Each scene shows the same named points in several views. A view is turned or mirrored, and shifted as a whole, has a little noise and may leave points out.

Scene 1
View 1
z_23: [ 21   3  18  14  29  -5   7   3 -11   2   6   7  15   7 -22   4   4  30
  12 -12 -24  -2  33   2   9 -13   7   2  -9 -26  -7   3  11  22]
z_987: [-41   7  16  29   0   4  18  -1 -49  28  14  15  14   2 -47   7   6  11
   1   3 -30  -2  -1 -15   4 -11  -8 -19  33 -28 -10  -3  13   3]
z_840: [-22   9  11  27 -19  -4   7  -4 -24  26   5   9  -8   1 -35  -5   3   7
  -3  -3 -24   0 -16 -19  -6  10  -9 -17  23 -26 -28 -13   9  14]
z_466: [ 12   3  21  49   1 -22   7  21 -22 -29  20  15 -13   2 -80 -26  26   0
  24   3 -28  10   4 -10  11   8 -20  -4 -18 -25 -29   4   1  14]
z_998: [ 35 -10  18   6   7 -14   5  12  22 -16   7   6   1  11 -37  -9 -10  10
  10 -19  -8   3  24  10   5   4  -5   4 -30  -7 -18  -3   6  27]
z_413: [-10  -6  18  -7  -7  -8  40  17  -6  -2   8  -7  -2  32  -4   2 -14  21
  -2  -3 -10   7 -26  -3  -8  -5  10  -6  39   5 -16  -9  -5  42]
z_251: [-32 -13  11  -8 -14 -10  37  29 -16  11   8  30  14   7 -37  -2 -24 -33
  -1 -17 -12  -4   4  28  14  -9 -27  -3   8  -5  -1  -1  16   1]
z_65: [  1 -21  20  -3  -8   8  -5 -10  30   9  14  11  22   6 -55  17 -40   5
  -5 -24   0  -5  46   7   4  -3 -10 -16 -22   1  -7  -7  22   4]
z_808: [ -1  -7  19  13   2  -4  15   8  -5   3  10   7   7  12 -41   0  -9  11
   2  -9 -14   3   8  -1   1  -4  -4  -9   4  -8 -14  -5   6  21]
z_412: [  7   2  21  21  -6  -8   0  -4   2 -12  19   5   1   8 -50   3  -2  23
  16  -3 -19   2  23 -13   4   6  -4 -11  -8 -21 -23   1  13  14]
z_366: [-13  13  15  43  -6  -5  -2  -5 -32  17  11  12  -4  -5 -55  -7  17  13
   7   2 -31   0   0 -26   0   7 -11 -16  10 -36 -27  -6  11   8]
z_37: [-21  -5  11  16  -2  -1  12   9 -23  28   4  25  13  -5 -48  -2  -8 -15
  -5 -15 -20  -5  11   8   9  -6 -21 -10   3 -20  -9  -6  17  -1]
z_374: [ -3   0   5  -3  -2  -1   5  -3  -2  38  -8  18  10  -3  -7   5 -19  -1
  -9 -25 -15 -10  17  12   3  -1  -7  -4  -2 -24 -11 -11  21   9]
z_871: [-14  13   6  31   0   0  -9  -9 -31  42  -1  24   6 -17 -37  -1   7   1
   0 -13 -31  -9  16  -7   7   3 -15 -11  -1 -45 -19  -7  23  -4]
z_83: [ 19  -1  20  21  -7 -18   7  10   7 -25  16   4 -11  11 -51 -12   2  14
  17  -5 -16   7   8  -8   2  11  -7  -5 -14 -14 -28  -1   3  24]
z_513: [-10   3  15  16   3  -3  18   4 -23  15   6   4   4  11 -25   1   1  19
   1  -4 -21   1  -5  -9  -2  -5   2 -10  22 -19 -16  -7   5  23]
z_904: [ 31  13  -2  37 -23 -17 -28  -5  12  31 -18  11 -36 -19 -30 -35  13  -7
  -7 -24 -19  -1 -18 -15 -12  42 -18  -3 -30 -37 -53 -24   7  20]
z_12: [ 11   3  13  20  -7  -5   2  -4   2  14   1  -4 -11   9 -26  -9   0  23
  -4  -9 -15   5 -11 -18 -12  12   3 -10   9 -16 -31 -15   1  32]
z_653: [ -9  -9  12 -16   7   2  18   2   1  23   3  18  26   6 -10  19 -31   3
  -1 -23 -12 -11  35  22  12 -16  -5  -3  -1 -15   4  -2  26   6]
z_365: [-12 -12  21  -8 -19  -2  28   4  11  -2  13  -9   0  30 -20   8 -27  21
  -6  -6  -2   6 -14  -8 -11   1   6 -14  30  10 -18 -12   0  36]
View 2
z_808: [-14  14   5   1  -8  13  -6  -4   6  13  -5  -6  -2  14  12  12 -15 -12
   5  15  -1  15  22  -2  -4   0  14  17   9  15   5  -7   0  12]
z_366: [ -2   4  -3 -12  -2   4 -24   2  18  14  -3   4  29  36  -5  12   2   0
  -8  40  -3  13  15 -33   4   4 -17  26  -8  10  -6 -14   7  15]
z_840: [ -6  -1  -5  -6   6  -2 -15   8   5  -3  -3  10  18  40  -1  27   2   1
   7  37  -6  -4  26 -32   3   5  -6  10  -1  19   3  -8  10  20]
z_37: [ -5  -8 -10  -1  -1  15  -3  -6  18 -12  -2  -3  18  14   5  10 -12  -3
 -18  10  -4  -2  19   0   7  -7  -8   5  22   5   1   0  -5   8]
z_365: [-18  22  12   6  -3   9  -1  11 -21  10  -9   2 -27  21  18  35 -23 -17
  35  19  -7   2  38  -6  -9  11  38   3   7  33  11  -8   6  15]
z_871: [  7 -22 -20  -3  -2   6 -10   1  35   0  -6  -9  34  20  -6   2  10   9
 -13  24  -2   2  19 -17  10   2 -16  10   4  -6  -4 -21   0  16]
z_374: [ -3 -21 -17  11  -2   6  12   0  25  -4  -9 -17   4   4   9   4   6   1
  12   5   1  -2  31   7   0   2  17  -5  17   0   9 -19  -4  22]
z_412: [  1  16   2  -8  -5  24 -17 -10  12  36  -2 -13  11  13   6   7  -4 -14
  15  21   6  27  10  -6  -3  14   5  28  -6  14   5  -8   1  11]
z_23: [-15   4   1  13 -18   9 -10  -4  29  33 -14 -19  -2   1   8  -5  -3  -8
   0  11  -3  41  18   3 -10  -1  18  27  -2   1  -2 -31 -16  22]
z_904: [-12  -4  -9 -18   3 -20  12 -22  37   3  13 -12  39  40   3 -14  45   0
  43  44  39  -1  20 -31 -15   3   2  25  -2  -4  24   6  44  38]
z_12: [-16  13   5  -2  -9  -6  -4   2   8  16  -5  -5   1  30   7  11   5  -7
  28  35   7   9  32 -23 -12   7  23  17  -6  12   7 -17  20  24]
z_83: [-16  26  10  -8  -2  12 -11 -19  10  32   5  -8   8  20  12   6  -2 -20
  23  23  14  33   6  -8 -13   5   7  37  -3  20  14   7   6  19]
z_513: [-17   5   3   8  -6  -1 -12   9   6   7 -10   3  -2  26   6  22  -9  -4
   2  24 -12  13  30 -17  -4  -2  11  14   1  17  -1 -21  -4  21]
z_65: [ 16  11  -6  -8 -12  48  10 -15   8  22  -2 -32   2 -13  18  -4 -21 -17
  14  -1  13   1  21  26   6  19  25   0  19   0   8  -5  11 -12]
z_251: [-16  -7  -8   9  14  19   7 -11   5 -24   0   4   2   8  16  25 -21 -12
 -10  -9  -8  -2  14  18   4 -14  -3  -1  38  23  15  22 -23  12]
z_998: [-18  20   7   2 -10  16   7 -25  20  30   1 -23  -2   0  19  -9  -1 -21
  25   7  20  33  12  14 -17   1  25  30   9   8  17   2   4  19]
z_413: [-34  17  14  18  -1  -6  -5  14 -17   3 -12  11 -32  26  17  39 -20 -14
  26  18 -15  11  38 -11 -14  -2  36   9   6  36  10 -11  -8  28]
z_987: [ -2  -4  -6   1  -4  11 -26  17   8   0 -13   9  15  29  -4  28 -18   3
 -26  28 -24   4  25 -24  13   0 -14   9   2  15 -14 -24 -12   8]
z_466: [-22  28  13 -17  -1  10 -24 -28  20  27  11   3  30  32   4   2  -3 -19
  -9  30  12  42  -9 -19 -10 -10 -23  55  -3  17   8  19   3  16]
View 3
z_808: [  4  -2   1  -5   1 -20 -10   9  11   1   6 -19  10   0   9 -19 -19 -24
   5   4  13 -19   1  24 -17  10   6 -12  -1  18  17  16   7   2]
z_12: [ -3 -14  -5 -21  -8 -32  -3  16  13  11   6 -11  13  -1  17 -32 -37 -33
  -2  -8  19 -17  14  27 -24   8  10  -2   7  19  17   0 -15 -25]
z_23: [-13 -13   0  16  26 -20  -8  11  10  20  -6 -19  15  -7  -9  -6 -20 -10
   0   7  14  -2   2  -2 -20  19   4 -13  10   2  26   5   6  -4]
z_466: [  0  21  10   6  25 -28  -4   0   3  20 -10 -24  49  31  13 -23 -53 -53
   5  13  14 -21 -36  30 -23  20  13 -20 -30  26  26 -26  -2   7]
z_513: [  7 -12   9 -13   4 -24 -16  22   5   7  -6 -24   7  -6  13 -21 -17 -28
   9 -13   9 -24  -5  15 -24   8   3  -5   7  19  11  15  -9 -13]
z_65: [  9  -4 -17   2  -7   0 -10  -3  13 -10  34  14   2   2  -8   4  -7 -13
  -2  38  17 -19  36  31  -2  16   6 -19   2  11  20  18  35  13]
z_365: [  6 -11   2 -31 -24 -32 -19  19  17 -18  22 -28  -4  -8  20 -36 -20  -7
   1 -16  10 -10  16  40 -25   5  14 -10   7  34  22  39   5  -9]
z_904: [-10   1 -23 -27 -12 -38  23 -14   9  35   6  32  43  11  23 -30 -44 -58
  -5  -1  26 -20  16  40  -1   7  17  16 -11   1  -3 -44 -39 -31]
z_83: [ -6   7  -1  -6   6 -31  -5   1  11   6  11 -15  34  17   9 -24 -43 -25
  -4   9  15  -3  -4  35 -20  20  20 -17 -14  25  30  -7   5   1]
z_412: [  2  -3   4  -7  12 -17 -16  13   3   7  10  -5  27  12  -2  -8 -36 -25
  -1  13  13 -12   5  24 -22  22  13 -19  -4  24  28  -6  10  -4]
z_871: [ 14  -9   2  -9  17  -5  -9  13  -9  26 -13  18  20  -1   0   7  -7 -50
  13   3  11 -45  -2   6  -7  12  -6   2   2   3  -8 -14 -14 -15]
z_251: [ 19  20   6  -9  -2 -15 -14 -14   4 -10   2 -11   7  -3  15  -8  26 -16
  17  -6  -4 -29 -19  37  11   4   3  -1 -17  15 -10  36   9  30]
z_998: [-18   4 -15  10   5 -29   5 -13  21   8  16 -10  24   6   2 -19 -28  -9
  -8  18  20   9  11  30  -9  17  17 -13  -6   7  29   1  12  10]
z_413: [  1 -11   9 -26 -14 -41 -18  21  17 -10   6 -44  -3 -14  24 -41 -15  -4
   4 -32   5  -5  -2  31 -27   3  12  -4   8  30  18  42  -7  -9]
z_366: [ 16  -6  12 -16  14 -14 -16  23  -7  19 -11  -4  26  11   9 -11 -36 -58
  11   0  12 -43 -12  16 -25  13   3  -9  -4  24   8 -17 -14 -19]
z_37: [ 19   5   2  -3   6  -7 -10   1   1   6  -4  -1   9  -2   9  -3   5 -39
  15   6   7 -43  -8  22  -1   6  -5  -4  -7   9  -6  12   2   9]
z_653: [  3  -9  -4   1   7  -7 -14   0   7   1   9   2  -2 -17  -8   7  23   5
   7   4   5 -11  16  12   3  12   1  -4  11   1   5  33  16  11]
z_374: [  2 -11 -10 -11   0 -15  -4   0   6  13   4  13   5 -16   2  -2  11 -15
   6  -4  10 -18  18  16   3   7   2   7  10  -2  -4  13  -6  -6]
z_840: [ 18  -8   9 -30  -4 -21 -15  22  -3  10  -4  -3  16   2  19 -19 -22 -49
  11 -15   9 -40  -4  25 -20   6   4   0   0  25   0  -1 -20 -22]
z_987: [ 29 -10  22 -15  14  -6 -28  33  -9   7 -17 -19   6  -1  10  -5  -8 -49
  21 -10   4 -54 -19   7 -24   7  -9 -10   2  25   0  13  -5 -11]
View 4
z_37: [  5  -7  18  12   3  -8 -16  -5   1  16   8 -31  19  21  -6  -5  12  11
  -2  -5   4  -5  -5  15  28  -3   5   7   1 -31 -20   6   2  35]
z_365: [-17  -8  -5  18  27  17 -23  13 -38   6 -10  -7  -4 -31 -23 -31  21   9
  -5  -3 -15  -9  -3 -34  34 -17  15   4   1 -44   5  23 -26  15]
z_23: [ 17 -23  -1  25  -7 -10   9  -9   4   7 -17   9 -13  -4  -5  -4  29  -2
   1  22 -15   0   5   3  18  13  -5  18  -5 -40  -3  10   9  -3]
z_998: [ 32 -18  -4  -8  12   3  -1   4 -17  -1 -19   2 -19  -4   2 -24  30   1
   1   3 -26   1  19  -7  -7   8  -3  16  14 -50 -10  23  14  13]
z_808: [  2 -11   2  11  15  -4 -13   1 -13  10  -6  -9  -4   0 -14 -13  18   4
  -3   3 -14  -5   4  -7  25  -5   5  12   4 -38  -6  17  -2  18]
z_83: [  9 -11   3  -3  30 -11  -6  10 -15   6  -4   0 -22   2  -8 -19  28   7
  -8   1 -29  -1  27 -10   4 -13  -7  11  24 -31   1  19  21   8]
z_513: [-19 -15   5  28  12  -4 -12   0  -2  17  -3 -16  -4  -8 -21 -11  19  13
  -5   4  -6  -4   3  -6  37 -16  -3   0  -8 -28  -3   8 -10   7]
z_412: [  2  -9  11  11  15 -10  -4   9  -9   6   3   9 -11   6  -1 -14  25   4
 -14  15 -25  -5  14  -6   9  -4   0  19  18 -23   7   9  16  13]
z_466: [ 11  -7  10  -6  39 -42  -6   1   0  18   8 -11 -24  30 -16   1  22   4
  -7  -5 -29   4  40   6  14 -20 -15  10  33 -19  -4  18  43   5]
z_374: [  7 -20  13  17 -17  21  -6   0   1   6  -7 -23  14  -5   6 -22  21  18
   0   3   6  -3  -8   9   9   5  -1   3 -13 -39 -19   0 -11  27]
z_366: [-25  -9  20  21  16 -21 -10   4  17  21  18 -16 -11  24 -14  -1  12  16
 -20  12 -14  -4  19   6  21 -22 -12   7   4  -5   3  -1  10  16]
z_904: [-13 -25  14 -18  10  17  -9  21  24  12   4 -40 -36  12   6 -33  14  40
 -19  -4 -19   9  49   4 -45 -30 -41 -12   0 -15 -18   0   5  29]
z_12: [-19 -18   0  13  16   8 -12  11  -1  11  -6 -13 -26 -11 -16 -23  17  17
 -13   9 -21  -1  20 -16   5 -18 -12   3  -7 -27   1  12 -13  13]
z_871: [-11 -15  26  23 -12  -6  -5  -2  26  17  15 -24   7  25   2  -3  13  20
 -14  13   3  -3   5  23  12  -6 -11   5  -8 -11 -12 -10   6  27]
z_653: [ 22 -14  10  23 -19  16  -5  -5 -16   1 -12  -8  27  -9   8 -19  26   5
   6   5   6  -8 -25   7  26  20  15  13  -6 -49 -17   6  -7  25]
z_840: [-32 -11  16  22  16  -3 -18  10   5  20  13 -26  -4   6 -16 -14  13  23
 -15   1  -6  -5  11  -3  25 -28  -9  -4  -3 -13  -2   1  -8  20]
View 5
z_413: [-22  27 -10 -34  -3  22 -40 -10 -22 -12  -8   5  26 -11  -5  -2   4  45
 -11 -49   6 -13  18 -20 -26  17  38 -15 -13   5 -25 -33  12  15]
z_513: [-29  12 -18 -17  -2   5 -20  -3 -19  -2  -3  11  18 -16   3   2  -7  26
   2 -21  10  -7   5 -11 -28   6  18 -23 -16  -8 -13 -13  -2  19]
z_83: [-46  18 -11  -9 -14   6 -19  -4   0  -4 -44  18   1   0  13  20  11  -2
 -21 -27   0  -5   4  -9 -19  20 -21  -9  -8   3  -5 -17  -7   0]
z_251: [ -4 -11  -5 -39 -20   5 -22  44  -2   8  -6  -6  42   9  10  -3   6  21
  -5   1  24  23   6 -12 -25   9  10   5 -17  32 -13 -34   9  18]
z_23: [-43  20 -16 -26 -13  17 -11 -17 -18  23 -13  17  -5   7  16  17 -25   0
 -18  -7  26  -9   1 -10 -36  -1  -2 -17 -12 -18   5 -21  -2  16]
z_65: [-39  16 -24 -26 -25  13   2  28 -46  46 -20  -6  22   0  24  14  -2   3
 -30   4  19 -16  11  -4   5  18 -27  28 -19   6 -13 -27  10   7]
z_365: [-29  29 -16 -29  -6  20 -32   0 -35  -1 -15   1  31 -17  -2   1  10  41
 -15 -45   1 -23  21 -16  -8  24  22  -1 -15   7 -30 -31  14   9]
z_466: [-55   3   4  -4 -10 -18 -12   7  26 -19 -47  25   5  -2  15  21  15  -1
 -16 -13   1  14 -10  -4 -29  12 -27 -32 -13  -1  -1   4 -26   5]
z_653: [-15   6 -26 -38 -21  22 -14  16 -35  40   4  -4  21   9  17   5 -21   6
  -8   7  34  -3  10 -12 -23   4   6  13 -14   8  -6 -40  18  21]
z_12: [-26  21 -26   3  -2  17 -12 -13 -28  -5 -18   8   4 -21   2   2   5  16
  -5 -42  -4 -15   4  -9 -18  15   5 -12 -13  -7  -9  -8 -10  12]
z_374: [ -1   2 -36 -11 -14  23  -6  10 -34  25   4  -5  11  -3  10  -2 -14   1
   3  -6  21   0   4  -9 -23   4   6  10 -12   7   1 -26   5  22]
z_366: [-39  -2 -22   8   1 -20  -9   4  -9  -8 -11  20  15 -26   8   7  -3   8
  18  -4  -2  -3  -6  -3 -22   5  -7 -31 -16 -14  -7  10 -18  17]
z_37: [-16 -10 -16 -18 -13  -4  -3  32 -14  14  -1  -1  28  -6  13  -1  -3  13
   2   7  19  14  -3  -4 -22   3  -1  -6 -19   9  -7 -10  -7  21]
z_412: [-54  15 -20 -10 -11  -5 -15   1 -16  11 -30  18  11  -9  15  20  -1  -2
  -9  -7   4 -15   5  -7 -12  16 -22  -9 -12  -7 -10 -13  -2   6]
z_808: [-35  15 -11 -22 -12   8 -14   7 -18   8 -16   6  19  -6  10   7   0  19
 -16 -18  13  -4   5  -9 -19  11   1  -9 -16   0 -12 -17  -2  13]
z_987: [-33  -7 -16 -18   2 -23 -17  18 -17   0  12  15  37 -25   6   1 -13  29
  22   9  12   0  -1  -7 -26  -2  16 -35 -21 -13 -18   0  -7  26]
z_998: [-37  24 -12 -19 -22  27  -8  -4 -12  16 -40   6  -5  13  17  18   4  -5
 -38 -27  14  -3   4  -9 -20  16 -20   8 -10   6   3 -27  -3   3]
z_904: [  4   2 -46  50  -7  19  10  -5 -13 -15 -32   2 -21 -21   3  -3  21 -22
   7 -44 -18   6 -12   2 -16  17 -24   5  -6   9  14   8 -32  10]
View 6
z_808: [  5   5  -5   2  -4  25  -1   6   4 -12  -8 -10 -19  -3  31 -23 -12 -12
 -20   1  10  16   6  15 -21  12 -21  -3   4   7  -5  -8  -8  -1]
z_366: [  5  20  -7  24   1  23 -25  21 -15  -4  12 -36  -6 -16   4 -21  -7 -23
 -21  22  15   4   4   3  -1   7  -6   1 -11  -7  -3  15 -11  15]
z_365: [  0   6   8   5   3  15 -10   7  18 -31 -31 -21 -25 -17  47 -20 -14 -14
 -31 -21  -4  25  10  24 -34   2 -43  12  29   8  -5 -19 -24 -14]
z_83: [  5  -9  -2   5 -13  34  11   6 -23 -30   7 -16 -24 -17  21  -9 -22 -31
  -8   9  17   1   7  12 -16  11 -35  -9   5   2  -9 -13   0   3]
z_412: [ -8   2 -16  -3 -12  19   9  18 -17 -16   9 -25 -22 -14  21 -15 -20 -25
 -10   7  15   5   8   7 -15  16 -19  -6   5   9 -10  -2  -5   4]
z_466: [ 14  -5  -3  28 -11  47   9  10 -40 -25  23  -4 -20  -5   4 -18  -9 -31
 -12  32  28 -18  -9   9   0  12 -28 -22 -10 -13 -11   1   2  12]
z_987: [  4  34 -11  32   6   6 -32  30   9   6  -7 -16  -9   5  16 -35   6  -4
 -33  14   7  13  -2   9  -1   8   3   3  -2  -4  -2  21 -24   8]
z_513: [  8  20   2  18   3  15 -22  10  12  -6 -18 -18 -20 -10  26 -19  -7 -18
 -17   9   7  22   9  16 -13   9 -12   2   4   1  -2  -5 -18   1]
z_871: [ 10  19 -13   7  -7  11 -25  14   3  15  11 -25   8  -4   5 -20 -13  -4
 -18  19  10  14  18  -6   0  12  17   5 -23   8   7  16   4  20]
z_12: [  8   9  10   3   4  30 -20  -1   2 -16  -9 -39 -14 -32  25 -10 -19 -32
 -14   5   9  22  18  14 -21   4 -26   9   1   0  -1 -14  -9   3]
z_37: [ 15   9 -10   8 -10  19 -11   8  10   3   2   2   4  13  19 -31  -5  11
 -34   4   4  10   8   2 -10   9  -3   2 -13   9   4   7   2   9]
z_374: [ 13   6  -5 -13 -14   6 -13  -3  24   7 -11  -9   1  -3  28 -12 -22   5
 -14  -4  -2  29  30   2 -17  12   3  10  -9  22  11  -9   9   6]
z_840: [ 12  19   5  25   3  16 -37  16   4 -11  -4 -34   1 -19  14 -20  -9 -13
 -31   8   2  11  12   6  -7  -1 -15  14  -3  -5   3   6 -12  10]
z_65: [-15  -8 -30 -45 -17  22  29   8   6  -5  11 -16  -6   4  39 -33 -25   7
 -28 -23   4  19  14   2 -40  19 -18   4   2  32  -4  -4   5  -1]
z_251: [ 25  -4  -4  18 -20  10  -4   6  18 -15 -13  34   1  28  31 -29  -5  28
 -41 -10  -7   5   8   7 -12   3 -18   2   3  14   7  -5   5   0]
z_413: [ 13  12  17  23   7  11 -21   4  23 -28 -44  -7 -33 -14  47 -13  -8 -18
 -20  -9  -2  28   9  30 -24   3 -37   7  28   1  -4 -24 -26 -14]
z_23: [ -1  11 -13  -8  -8  15   9   4   3   7  -9  -7 -37  -4  28  -9 -17 -26
  12  17  21  26  13  16 -14  28   3 -16  -4  14  -8 -12  -3   2]
z_653: [  3   5 -18 -20 -19  -6   6   6  28   8 -18  10 -13  14  39 -18 -20  14
 -14 -12  -3  31  23   7 -22  20   4   1   3  31   4  -9   4  -3]

In a view up to two points have been moved. Name them for each view, in the order of its rows, or write none.
view 1: none
view 2: z_840, z_987
view 3: z_466
view 4: z_513
view 5: z_83, z_412
view 6: none
